A landscape with many valleys, sampled at points; each row gives a point and its height.
From any point a ball rolls to the lowest of the 2 points nearest to it. It stops when none of these is lower. Distance is the straight distance between rows; heights are no part of it.
zel h=513: [ -7   6  -9  13 -15  27   6  29   9   9 -17  17  15  -3  -5  23   0   9
  10 -15  11  11  -9  34   6   1  -2  20  -5   3  17   6  -8  -6  16 -16
 -18  -6   5  -4  11 -17   7  -5   9  -8 -20 -28  13]
sesi h=480: [  6  14   0   2 -16  19   6  29  -6  13  -3  20   8   0  10  12 -11  -5
  11   3  -3  13 -12  30  15  -3 -11   7  -5  -3  -2   5  -8   3   5  -9
 -21  -5  10   1  17  -9   9   7   6   6  -5   3   2]
lamu h=564: [ 17  -4  17  -2 -11 -13   6   2 -18  46  20 -13   8  20  12   2  -3   6
  -5  -4  -6  34  -8   2  15  -2   6  -7  13  -4   5   4  -6  -6 -19  19
  13  19  19   0  17   3   4  -7   1   3 -19  17  19]
Dasa h=606: [  0 -10   0   2 -14 -18   0   5  21  -7 -31   2 -11  10  -9  18   5  18
   9   0  -2  -8  14  12  -8   4   4  24  12   9  19 -18   4  17  16 -10
  -6   2 -21 -20 -23  -3  22  -4 -13 -19   2 -39  15]
Dugan h=449: [  2  21   6  -2 -12   4  20  20   7   8  -6  12 -18 -12  -1  26  25   5
 -10 -12  33  32 -11  12  11  -1  -7  12  -8  11  19   4  -5 -13   9   4
  -3  13   4  -3   5 -17  26 -20 -11  -6   8  22 -15]
bonen h=317: [  7  11 -16  -5 -23 -17  -4 -15   2  25  34  -4  -4  24  12   0  -6   3
  -8   6  -9   4   1 -13   9  12  -8 -13 -14 -18  -4  -8  -2  -8 -20   8
  -6  17   8  16  26  -2  -8  -2  -6   2 -16  10  -7]
gof h=145: [ 10   1   4 -11  -7  -1  19   2  21 -26 -20 -12 -21 -10   8  12  26  13
  14  -3  -9  -3  16   3   2   7  -6   5  -6  19   3 -23   0  31  23 -21
  12  -8 -21  -3 -16  -7  32  -6 -27   3  41 -30  -4]
rone h=646: [ -9  -2   8 -27  16  -8   3   2   0   0 -14  -7  -9 -17  10  -4  11   0
  -7  23   0  17  -6  11 -18  -4 -15   1  11   8 -13   4 -43  24   6 -21
  -8 -25 -18  13   9  14  -7  -8   7   4  23  -1   6]
mesad h=502: [ -2  19  24   6  -7  12   9  -5   9 -10  -1  13  -8  -6  -6   5   6 -11
 -39 -20  22  25  -3  -3  -4  -2 -13 -11 -18 -16  -7   0  10   0 -24   8
   6 -19  -1   6  14   7   9  -8   5  -6   2   3  -5]
fet h=422: [ 10  -7  -3  -6   9   7  -8  18 -27  16   5  -4  -2 -18   5 -16 -13   0
   9  22   1 -16   1   7  -5 -23   8 -10  -3  11 -14  16   0  -1   4 -11
  -4 -22   4  -2  12   6  -8   8   9  15   7  17   1]
tobug h=382: [ 12  -7  17  30  -6  -3   5  -7 -23   1   2   1  32 -24  -1  -4  -6  -1
  22 -10  21   2  -2 -14  44  10  14   1   9   6 -15   5   1  -1  -7  21
  33  -4  27  -6 -26  -8 -12 -10 -12 -18   1  -1  11]
dunum h=316: [  8 -12  30   0 -22  -9  27   6  -1 -24 -11  20 -12 -20  -9   8  27  13
  -4 -22  28   9   4 -17  19  -2   7   4  -2   5  13  -9   3  -7   7  24
  12   9   6 -14 -25 -10  23 -20 -14 -20   1  14  -2]
Bagi h=400: [  9  -9 -14  -2  16   3 -15  -9 -25 -10   5 -10  -1 -21   0 -33 -10   0
  -1  20  -2 -23   2  -5 -17 -30   3 -19   1   8 -22  12  14   5  -2  -4
  -2 -12   3  -5   7   7  -5  11  10  13  16  13   1]
Naduf h=446: [ -2  -3   2   8  18  12 -25  -6  -9 -12   0  -2  -2   2  -1 -17   6 -16
 -17  -5 -13 -33  23 -15 -28 -18  -3 -21  -3  -1 -24   6  30 -17  -3  -2
  -2  -2 -17  -9 -18  18 -28  20   6  11  -7  -6 -18]
nalu h=402: [-12 -14 -14 -21   0  14 -19   5  12   3  -2 -25   2  22 -15 -13  -7 -10
 -10 -17   1  -6   0   9 -14 -14   4   6  -1  13  -3  23 -18  -8 -11 -14
  -9 -12 -17   2   6   8  -8  14  18  13   2  -1 -14]
Kog h=500: [ 11 -11 -15   0 -16   9  -6  10  14  18  14   7  11  36  -4  13  -8  -9
  -7  -4  16   1 -16   6   5   6   0  21 -11   0  10   6 -14 -14 -11 -16
  -5  18  -6   5 -10 -16  11   4 -19  -3 -14   0   1]
tila h=309: [  5   9  22   7   6   9   6  -5  -6 -19   7   9  -6   9  20   6   2   1
   1  -7 -16  16  14  -2 -26  21  -5 -11  -7 -33 -16 -37  10  -8   7  14
   0   2  -5  -8 -14   4  -7  12 -13   6   5   4 -13]
luz h=364: [ -3 -14 -21 -20  -5 -14 -18  -8  -9 -32  17 -14 -17   6  -3 -22 -11  13
  15  10 -22 -22  -4  -1 -16 -14  -1 -16 -25   9  -4  20  14  -3   8  -8
 -17   1  -3 -11  23  12 -14  16   2  16  -5  11 -10]
Tob h=322: [-14  12 -15  -9  23  14   5   4   3  15   0 -17  15   5  -8  -4 -13  -3
   4   0   6   8   0  21  17   9  20   4   4 -14   9  -4  -8  -4  -2  10
   0  -1  18   4  14  -2   4   3   9  10  -6  -5 -20]
luruk h=25: [  6  12   6 -16   6   0  22   2  15 -33 -13 -10 -17   3  17   7  15   3
  16   8 -18   2  18   9  -4  18  -7  -2 -13   3  -5 -25 -20   8  25 -11
  -3 -10 -14   1 -15  -2  -3  -3 -13   9  36 -18 -11]
lolo h=385: [ 17  15  17 -16 -17  -1   8  -3   1  12   1   1   9  -2   9 -10   9  15
   2   9  14  11   9 -12  17   9  -1   1  -4  10  20 -32 -13 -11   5  28
   8  20   8  -2 -13 -17  14 -26  -6  -3  25  23 -11]
Tus h=546: [ 19  -5   1  15 -12 -17  -5  23 -14  28  -3  16   4  17   0  23 -13   0
  19  33  10  -7 -29  16  31  -1 -15  19   3   4  15  -2 -13  -3   7  10
   8  29   6 -12  -9 -25  -2 -16 -20   2 -21  11  -2]
vudi h=217: [ 13   3  25  -5  -1  -5   5   0  10 -19 -27   5 -18 -17   3  13  26   5
  -3   6  16   4   6   3  -4  -1   0   6  11  24  16 -14  -6  26   2 -19
  18   3 -16  -1 -20  -5  37 -14 -26   6  29 -12   5]
gam h=526: [  9 -14   0  16 -13   1  -3  14   8   8   4  34  10  22  -5  14   6  -9
 -13  -4  29  16 -28   2   5  -1  -6  14   1   8  -1   3  -2  -9 -14 -16
   8  21  -3  -3 -13 -19  21  -3 -22  -1  -9  10   5]
Sigi h=475: [-15  -5  -2 -17  11 -30 -15   2  14  28  -9   3   5   3   0  -3  16   8
 -13   3  -8  16 -10 -13 -17  -4 -12  17  23  14   1   5 -27   8  10   2
 -13   6 -23  19   5   6  -5  -6  27   6   4 -11  20]
Voma h=277: [ -8  -6 -11  10  22 -10  -3 -34 -11 -17  10 -16   3  -7   1 -22   5 -12
 -15 -11 -11 -12  11 -23 -23  -9   1  -5  -7 -18  -2  12  28  -7 -13  18
  19 -11  -4 -11   5  23 -14   5   9  -6 -10   5  10]
reg h=498: [-22   8  -8   7  21  13  -9 -15  19  -3  -4  -6  11 -10  -8 -21   4 -25
 -23 -15   2 -19   3  -8 -17  -8 -13 -14   9   6  -5  23  24  15 -17  -1
   5 -33   2  29  -3  21 -13 -10  23  -5  -5   0 -19]
Buso h=255: [ -6 -11  -8 -17 -15 -11  -3  -9   2  25  36 -23  -2  24   4 -10  -8   4
  13  16 -18   1  -2 -15   8   2  -4 -25  -7 -14 -16  -7 -12 -11   2  -6
 -23  11   5  14  17   6 -22  -1  13   3 -23  22  -1]
Sonog h=393: [ -5  -4 -28 -28   2  -5 -18 -14   2 -31   8 -12 -11  12 -18 -13 -20  -7
  -5   8 -12 -22 -10  10 -18 -16   2   0 -24  -9  -4  21   2  -1  -2  -9
 -12   4  -1  -7  28   5   3   7   4   6  -2  -1  -7]
bola h=280: [-12   0 -16 -11  21  17   8  -2 -10  14  16 -32  10  12   1 -20 -13  -5
   8   2  -4   7   3  12   8  -5  20 -17   3 -10  -2   7   3  -9   2   5
  -4  -2  27   1  25   1  -5  11  14  13  -1   5  -9]
leri h=528: [ -9  28  -2   3  -9  17  11 -11  18   5   6   2  -1   3   5   8   6  -5
 -22 -13  -1   7   6 -10 -11   8  -6 -14 -19 -26 -13  -2   9 -11  -7  -5
  -4 -33   0  11  30   4   2  -5  14  -5 -15  -6  -2]
famig h=433: [  7 -22   2  27   8  11  -1  -4 -30 -29  -4  -6 -13 -17   1  -2 -19   9
  25   2   2 -29   8 -10 -21 -16  12   4  15  -1 -10  21  25   5  -4 -10
   8 -20  -8 -16 -18   7  16  22   4  -4   4   8   4]
Vidu h=473: [ -2   9   9  13  13  33  12  -7  22 -34 -10  14  -3  -2   5   7  -6  -1
  12 -17  -2  -4  16   3  -5  13   8   2  -2  -7  -8 -11  14  22   2 -15
  -8 -23  -2   1 -30   8  11   1  -8  -1  12 -27  -6]
Laza h=455: [  2  18 -13   1  -8   9   9   1  -3 -14  27  17  -2  15   1   3 -15   9
  10  -3 -23   8 -15  21   1  24  -1 -21 -14 -25  -6 -21  18   0  -9   4
  -2   1  22  -8  26  -4   7  16 -14   2  -2  13 -17]
namid h=238: [-25 -18  -1  -3   8   6  -5 -14  20 -14  -8  -8  -6   2   8 -11   7  -7
 -11   2  -1 -11  18 -15 -30   7  -3 -11  13  18   5   5 -12   5   2 -27
  -7 -19 -22  20 -12  17  -6  -2  10  -8   5  -7   9]
lesa h=476: [  2  19  20  -1 -12  10  12   6  15   3 -11  18  -9 -16  -5  14  19   3
 -33 -21  34  37 -13  -3   8   0 -10  10  -5   2   6   9   2  -6 -13  -1
  -1   0  -6   4   6  -9  24 -14   0  -8   7  12   5]
vev h=481: [ -2   9  10 -13 -13   2  16  -4  10 -20  23   6 -15  16  13   0 -16   3
   9   3 -20  25 -24  20  -2  20  -8 -14 -27 -13   3 -13  -8   4   0  -7
 -11 -10   9  -6  25  10  10   5  -9   5   1  17  -4]
vogip h=451: [ -7 -10  13  -6  11  -7   2  20 -21  35   2  -8  -5 -12  16   2   0  -9
   5   8  -2  10   6   1  -5 -17   3  -6   7   2  -5  15 -21   8   9  -3
  -2 -18   2  -3   9  12 -14   5  12  13  -2  18   9]
ludig h=523: [-10  14  -7  14  31   4   5   2  -2   5   3 -16   5 -21  -1 -20   8 -27
 -21 -10   6 -10  14  -8   1  -1 -14   1  11   3 -12   6  15   3 -26  14
   0 -26  -9  21 -11  12 -22  10  20  -2   5   3 -20]
vud h=548: [-23  22  -6   1 -16   7  -2   2  23  -2  -9   5   1   0  -6  16   0   0
 -20 -16  -4  -5   8  -7  -6   5  -2  10  -7 -20   9   5  10  -6   4  -3
 -10 -10  -3   8  22  -5   6  -6  17 -11 -16 -19  -1]
Gubab h=545: [  5  -9   8  20 -19  -5  15   9  -7   0  11  24   9   7  -1  14  -5 -14
  -6  -8  25  20 -22   6  13   8   4  -1   3   1  -3  -2  -1 -11 -10  10
  18  20  15  -8  -9 -14  18   8 -24  -8  -8  28   2]
Lunuz h=447: [-12 -11 -10 -18  -2  -2 -27  20   5  24  -5 -11   6  20 -14   8   1  -1
  -5 -25 -10   2  -2   7  -9 -15   8  17  16   1   8  23 -21  -9  -3  -2
  -1  15 -15  -6   6   6  -7   6  10  10 -22  -6  -3]
vobu h=452: [  7   2  -3  -8 -17  11   4  23 -21  12  15  12   0  -1   9  -3 -19   1
  26  17 -20  -5 -13  26  14 -13  -8  -6  -7   7  -8   9  -9  10   5 -12
 -21 -12  16   2  21   4  -7  12  10  10  -7  11   5]
repur h=371: [ -4 -23 -14  29   1  -5 -14   2  -8   2 -13   7  19  -7 -20   5   0 -10
  -7  -4  27 -18 -12  -7   7 -22  15  18  17   0  -3  28   8   0  -6  10
  22  16  10   2 -11  -5   2  -2   2  -4 -33   0   7]
tesu h=307: [  0   3 -21  12  14  -8   2 -23 -16   0  16 -22  -5 -11  -1 -16  -8   2
  -2  -9 -10 -14   5 -23  -5  -1  14  -7 -11 -17   2  10  40 -16  -8  17
   8  -3  17  -9  25   5  -4   9  13  -4  -8   9   6]
temiz h=403: [ 15   4  -6   4  22  -5  -8 -29 -32   4  11   7  -7 -14  -3 -24  13  -7
   3  18 -31 -14 -10  -5 -38  -7   3 -12  -3  -3 -28 -15  35  -4 -10  -3
 -12   5  -9 -19  -6   4 -30  25 -12  -9  13  -1  -5]
Fuvav h=401: [  4   1  28  16   6   4  11   7 -24  13   1  10  26 -23   5  10   2  -1
  16   0  24  14  -1  -5  35   8  14  -5   8   3  -5  -3  -2   1   1  19
  36  -8  31  -2   1 -18  -3 -13   1  -3   8  11  14]
tofe h=472: [  1 -12 -29   7 -11  14 -17  -4   2   8  17   3  10  22  -9   3 -23 -19
  -5  -1   5 -21  -1  -6  11  -2   7   9  -8  -2   4  11  -5 -11 -14 -11
   1  21  -5   1  -4  -5  -2   9 -21  -4  -5   0  -2]
Tum h=510: [ -2 -11  13 -18 -11  -6  -1   0   7   5  16  -1  -2  21   3   4 -13  -7
  -3  -4 -11  22 -16  13 -19  -1   0   1  -9 -10   5  -1 -24   1   0 -14
  -6   0  -1 -11  13  11   8   5  -1   6 -11   3  16]
soki h=565: [ 19   7  11   7 -12 -19  -2   5 -24  23   9   5   4  15  11  11 -21   5
  25  32 -12 -15 -25  14  38   9 -13   5  -2   0  21  -4 -11   8   5   7
   0  19  10  -8  -2 -13   4  -8 -13  -2   2  14  -4]
Mus h=444: [-11  -8 -29   0  -7  20 -12   3   8   2  15 -14   2  11  -6  -4 -15 -13
   3 -13   9 -28  13   0   7  -1  12   1 -14  13   9  24  -4 -25 -12 -15
   2   4 -12   3   5   1 -13  23  -3   6  -7   0 -12]
Vuzaf h=419: [ 17  10   8 -11  -2  -8   4  -1   6   9   3   5   1  -4  11   4  -4  -3
  -1  13   9  -3  12 -11  18  15   6  10   3   6   5 -21 -15   8  -2  14
   6  15  -4   8 -13  -9   4  -7 -13   5  23   1   0]
bisin h=308: [-26  -9  -4   1  14   6  -8 -18  37 -11 -14   6   7   9  -8  -8   3 -12
 -10  -7  -4 -13   9 -10 -17   7  -7  -3  26  10  17  -1  -2  26  -2 -16
   5  -7 -13  22 -17  20   1  -5   5  -5  -3 -24  -1]
Kod h=541: [  6  -6 -18  10 -21  25   8  15  -6   0 -14  20  -2 -12   1  12   2  16
  11 -12   1  -6   8  21   4 -12  -8  16 -19  28  11  22 -15  -6  12 -27
 -23  -4  -8   2   2  -5  -9   2  14  -9   2 -14  19]
febu h=388: [-12   9 -12  18  13  -2  13   6   1 -17 -12  14 -11 -16 -18  15 -11  -5
  -2   1  24  -5 -10  11   9  10  14   7 -11 -18   4   8  11  11 -11   8
   7  -2  13 -11   7  -4  15   2  -7 -10 -10  -5 -12]
Kimob h=357: [-10   0 -28 -27  -1  21  -9   4   5 -13   2 -39   0   9 -13 -15  -5   0
   6 -14  -3  -3  -1  26  -3 -19  16 -12 -20  25  -2  31  -4 -21   3  -8
 -15 -16   1 -10  28   4 -11  13  27  21  -6   5 -18]
guli h=423: [  5   3  -8   5  20   4 -22 -26 -19  -5  15 -15  -7  -7   2 -29  10 -11
  -8   9 -20 -19  -2 -16 -41 -11   9 -11 -14   4 -17  -6  36 -32  -4   2
  -6   3 -14 -22  -8   6 -33  25   5   3  -6  12 -16]
Bolen h=409: [  5  13   9  -2 -36  -3   3  21   9  -3   9  10 -14  15  11  30  13   7
 -16 -24  15  21  -9  14   6   9 -17  -6  -7 -11  15  -6   1 -14   6   2
  -2  23   6  -3   7 -18  22  -7 -22   0 -12  21 -20]
moz h=399: [-21   2  21  -3  10 -26  -7  -8  32   6 -22  16  10  -7 -10   0  31   8
 -27 -18   5  22   5 -12 -13   1 -18   8  25   1  16  -5   3  17   1  22
  16  10  -6   9  -7  16   2 -16   9  -2  -6 -14  13]
dif h=584: [  9  12   0  -9  -1   4   9   8 -20  14   5  -9   4  14   7   2 -19  10
  25  32 -15 -15  -8  19  40  18  -3   3 -12  -7  17 -12 -13  -1  12  -1
 -10   5  10   7   6 -11  -9  -5  -2   0   1  -4 -14]
gode h=425: [  2  -1  20   6   9   1  21  22 -16  29  -1  -9   8 -15  16   7  11  -6
  -4  -8  21  19   9  -6  20   0   8  -4  12   0   0   1  -8   2  -6  12
  17 -18  16   2   4  -3  -5  -3   1   3   3  14  13]
gazo h=518: [ 27  -8   0  16  12  -2 -19  19 -12  40  -8  17  23   6 -13  20   1   2
  17  28  17  -1 -34   3  33 -10   5  26  19   8   1  -4 -23  -9   0  13
  20  18   4  -6 -14 -17  -7 -12  -9   9  -6  -1   3]
pesug h=311: [  4  -7  10  24  28  -9   1 -32 -14 -28   1  -7   3 -22   1 -29   6 -14
 -12  -8  -7  -8   6 -17 -25 -13  -5 -10  -1 -15 -19   7  32  13 -24  13
  17 -17   4  -8 -18  22 -19  -1   4  -8  -4  -9  11]
fisur h=628: [-16   7   9 -29  11  -1  -3  -1  21  -9 -24  -1   2  -2  -1  -1  22  -6
 -13  10   2  22  -5  16 -19   4 -22  -1  21  22 -14  -7 -37  21  12 -16
 -18 -13 -19  16  -4   5  -3  -3  13   3  27 -18  -2]
bap h=353: [  8   7  24  12   1   8   6  -5 -13  -5   9  23   4  -2   5  -5  -9  -8
  -5  10  -5  14   7  -3  -9   0  -4 -16  -2 -15 -17 -21  15   9  -2  11
   4 -10   6  -8  -8   6   5   7 -10   3  10   7   7]
Sede h=329: [ 13  -2 -26  19   2 -18   0 -11 -32   3  20  -7  -2 -15 -13  -6  -9  -4
   6  -8  -7 -12  -5  -6  19 -10   5  -6  -4 -15   0  18  29 -12 -13  18
  10  22  21  -4  21  -9  -7  11 -10 -11  -4  11   7]
rutap h=359: [ -5 -11  15   2  16 -13  -6 -10  20   0 -20  14   8  -1  -8   2  12 -10
 -20 -12   6  -2  12 -16  -9   1  -3   2  33  12   9   0   3  28  -4   4
  15   9 -10  18 -21  17   3 -10  -3   0  -3 -20   7]
zelu h=355: [ 20   6  17  -2 -23  -2  21   2 -11  -6   2   7  -3  -7   6   2  12  27
   5  -9  13   5  20 -15  16  14  -5  -4  -8  -3  20 -29  10 -15   6  32
  10  15  18 -13 -12 -23  25 -20  -6 -19  18  27 -11]
suv h=323: [ -9 -22 -13 -16 -12 -22 -10   2  -2  -8  14 -16 -27   2   1 -11 -13  21
  25  14 -11 -26  -1  -5   3  -2   0  -8 -15  15  11  22  -8   1   4 -12
 -14  10  -7   3  20  12 -20   7   8  12 -14  13 -11]
reviz h=623: [  1   0   9   0  -9 -23   3  21  10  -1 -30  -1 -10   7  -3  26   4  20
  18  12  14  -5   2  10   9  10   8  21   6  12  26 -28  -1   9  23   9
  10   8  -7 -24 -29 -17  22 -11 -22  -7   9 -16  -1]
Mifim h=363: [ -3  25 -14  22  18  15  14   2 -11  -4  -3  -3  -4  -3  -4  10 -16 -10
   4  -5   7  -3 -10  18  20   9  11   1 -10 -20   0   5  11 -12 -10   8
  -4   5   9  -5  13  -5  11   6   4  -3 -10   1 -18]
vepun h=413: [  0  -3  -2  32   0   7  12  -7   6 -25 -17  24  -3 -12 -10  22 -10  -7
  -3   2  36  -4  -8  -3  10  12   5   7  -2   0   6   3  13  12  -9  -3
  12   0   1  -7 -27  -9  22  -4 -19 -12   0  -1  -6]
dezi h=557: [ 15  -7   5  17 -27  -6  13   3 -18  17  24   2  10  11   0   5   1  -6
   0 -13  23  29 -18   9  18   7   8  -9   1   5   0   9   0 -15 -28  15
  23  18  25  -9  13 -10  14  -4 -12  -9 -20  25   7]
nis h=551: [ 15   4  31  -6  -4 -12   9  -2 -18  40  -1 -10  14  11  11  -5  -5  15
   4  21  -9  24  -8  -3  17   1   4   0   7  -5  16  -8  -5  -2   4  21
   7   9  18   4  14  -2   7 -13  15   5  -7  12  19]
tok h=443: [ -5   0  19  22 -10  20  11  -7  27 -38 -17  13  -8   6  -8  26   7  -4
  -6 -20  18  -4   7  -4  -1   2  -1   2   4  -4   3  -6  22  18   2 -20
   4  -5   1   1 -42  -6  26  -6 -25 -13   2 -17 -11]
lapa h=362: [  9 -10  13  18   5 -15  -6 -14 -18   1   6  -6  20 -24  -7 -15  -9  -1
  14 -14  -2  -1   9 -19  23  -1  14  -3  14 -13 -18  -3  13   2 -15  29
  29  10  22 -11 -19   3 -15  -4 -12 -14  -1  -8  20]
fiba h=258: [-29 -22  -3  -3  -2  -3  -8 -19  18 -24  -3 -17  -6   4   6 -18  -4  11
  10  11  -6 -11  17 -17 -36   5   0 -21  -7   9  -4   6  -9 -14  15 -21
  -4 -28 -27  -1  -9  18 -17   8  20  -6  -7  11  14]
sefa h=450: [ 18  -1   4 -17  -6 -16   2  18   9  29   2  19   5   5  17  10  10   5
  -1  16   6   5  -7 -10  10  -1  -3  14   4  10   3  -8 -20  14   7   0
   2  15  -5  17  -9 -15   4 -11 -20  18  12  -2   7]
Demim h=245: [-12   9   3  -1  16  -3  11   1  -4  -4   5  -6  -4   9  24   4  -4   2
   7  -4 -23   7  23   2 -11  13  -6  -7  -4 -25  -1 -21  -7  -9  11  12
 -14   5  -3   8   0   1 -21  14   6  12   2   0  -9]
tusi h=361: [ 16  10  -1  -1 -32 -16  -1   8   8  19  31  10  -2  21  27  10  -6   4
 -13 -14   0   8   2  -8   7  12 -13 -10  -6 -12   4 -14   1  -4  -4  11
  -1  32   7  11   6 -13  10  -5 -20   1 -11  20  -5]
Sab h=383: [ 10  18   0   4  16   1   4 -15 -23   1  15  17  -6 -12   3 -18 -10  -8
  12  18 -27   0 -10  -1 -19   6  -2 -15 -10 -16 -33 -23  30   9  -6   4
  -6  -3   5 -10   3  -1 -15  21 -11  -4  20   1  -4]
buvaz h=324: [ -1  10 -25 -14   1  24 -10  -1  -8  -5  13 -41   3  13  -2 -18  -7  -4
   7  -2 -11 -10   7  11  -6 -16  13 -30 -14   9 -14  13  12 -28  10   0
 -17 -14  11  -7  18   2 -15   9  30  19 -12   7 -21]
noso h=169: [-21 -16 -10 -11   4  -5   0 -13   7  -3  21 -28  -6  20   9 -17  -6   0
  13  18 -16  -1  10 -17 -14   5   3 -23 -22   0 -11  -4 -14 -29  12  -6
 -13  -6 -12   1   6  10 -27  12  18   0 -13  23   6]
mokev h=563: [  9  -5  -2   2 -24  16   1  13   5  -9 -16   7 -13 -16   4  12  10   6
  -4 -16 -10  -6  10  15  -4 -15 -13  18   0  31   3  11 -17   1  15 -37
 -29   4 -23  10 -13  -1  -6 -10   0  -9  14 -24  27]
filuz h=456: [  1 -11   4  16  16  18   8   1  -7 -25 -12   2 -14  -9   3   7  -6  -1
  19  -6  -9 -17  21  -5 -10   2   7   6  12  -5  -6  -2  12  12   1 -13
  -1 -26 -13  -4 -23  10   2  18   0   1  10 -13  -1]
zem h=441: [-12   4  10 -19   5 -17 -11  10  18  29 -15  10  17   6   6   6  20  12
 -22  -8  -4  27   5 -10 -16  -8 -14  10  23  -9   0 -10 -18   0  10  21
  -1  19 -10  13   7   5  -6 -10  13   7  -6 -10  15]
Petu h=603: [-19  19   6 -24  -5   1  -6  16  33   7 -17  -4  10  -3  -1   1  31   2
 -23 -14   1  24  -7  13 -11  13 -28  10  17  18  -9 -13 -13   2  18  -9
 -22   1 -19  18   0  -8   6 -14  16  -2  29 -20  -8]
solu h=158: [-14   3 -12 -15  19 -17  20   0   6 -15  -6 -10 -16   2  14   0   3   4
  13  10 -24   0  16  -3   0  21  -4  -1  -6  -3   0 -16 -22   5  17  -5
 -14 -11  -8  16   7   2 -19   7   5   6  16  -9  -5]
Lodo h=587: [ -4  -8  -1   6 -20   1 -14   2  18 -19 -24  -1 -11  -2 -10  17   0  14
  -3 -19 -14 -18  25   9  -7  -3  -3  18   8  12  16   4  -8   2  12 -22
 -22   3 -26  -7 -18   8   5  -1   4 -17   4 -32  18]
gova h=509: [ -6 -11   0 -24  10  -6 -13   8  13  25 -19  -4  10   7  -7  -6  10  20
  15  27 -17  10  -7 -13   3  -2   5  15  17   6   7  -8 -23  -1  22   4
 -13  -3  -6  18  11   0 -15  -9  33  10  -2  -4  19]
neru h=273: [ 19  -6  36  -7  -9 -16  14   5  -2 -29 -20  21 -16 -10 -14  13  28   1
 -10  -4  17   3  10  -8   8  -5   7   0  14  17  10 -11  -7  16   2  13
  20  14  -6 -13 -23  -5  26 -17 -28  -3  11   4  -2]
toluk h=426: [ -3  10 -22 -16  -4  17  -5  -8   5 -13  20   2   5  18 -17  -2 -19 -14
 -10  -6 -12  -6 -14  15  -1   5   5  -6 -23 -21  -4   0   8  -1  -6  -7
  11  -9  12  -7  35  -1  12   4 -10   2 -12  -5 -10]
lev h=248: [-16 -14 -21 -19   0 -15   6   8  10  -3  -4  -6 -21   3   0   4  -7   7
   7   8 -11 -12  14  -6   6  13   5   5  -8   6  14   7 -19   2   5 -16
 -18   2  -8  15   9   2 -15   3  -1  -2   3  -7   0]
fezo h=534: [  1   4  16 -13   9 -11  -6   3  -7  33 -16 -12  12   5  -4  -1  -1  16
  11  33  -9  15 -15   1  11   1   8  20  16  -1  22 -11 -16   0  14  13
   0   2   7   5  11  -4   4  -9  26   5  -5  -4  13]
kimu h=339: [  5 -11  11  26  18 -13   0 -24 -20 -23   2  -7  14 -30  -4 -23  -7  -4
  10 -14   1  -9   8 -20   1  -5   6   3  12  -4 -27   8  30  19 -20  13
  23 -14  18  -6 -29  12 -13  -8  -7 -14  -4  -8  15]
simor h=575: [-25  22  -3  -9  -9  -2  -3   8  28  -1 -15  -5  -8 -16  -5  13  12   7
 -20 -13  -8  15   4  16  -2  17 -14  15   7  -1   9  -5 -14   1  14 -14
 -25   1 -13   3  10   2   4 -12  14 -15   8 -24  -1]
Zuze h=470: [-13   5  -6   7  26  20 -11 -28  12 -14   3  -2   4   0 -10 -21   2 -14
 -11   6 -11 -34  15 -16 -22  -3  -2 -23   2  -3 -18   3  24   2  -7 -12
  -3 -17  -5  12 -15  20 -24   5  11   3   3 -15 -22]
miga h=418: [ 15  -7  -8  14  13  11 -12 -22 -27 -30   6  -9 -10 -19   0 -27 -23   8
  13  13   0 -25   1  -3 -26 -17  15  -4   1   5  -7  17  24   0  -6  -9
  -3 -12  -3 -18   0   4  15  16   6   5  14  12  -1]
sovu h=350: [  1 -14 -33  20   2  -1  -7 -11 -14   2   3  -4  22 -14 -24  -6  -3 -16
 -10 -13  23  -9 -14  -3  19 -19   8   5   2 -10  -9  26  25  -9 -16  17
  19  17  24  -7  13  -9   0   0  -5  -7 -22   2  11]
gutet h=484: [ 31 -10  -1  -9   6  -5 -29  17   6  28  -7  24  10  11  -5  11  11   9
  10  36  -2 -12 -13 -11  14  -9   8  21  18  15   3 -11 -22  10  11   5
  13  14  -7  11 -12 -11   2  -9 -11  14   8 -19  11]

For each start below, name the point where the ball stops.
soki -> luruk
gode -> Voma
lolo -> luruk
Naduf -> solu
Laza -> solu
Dasa -> Bagi
simor -> noso
Sigi -> namid
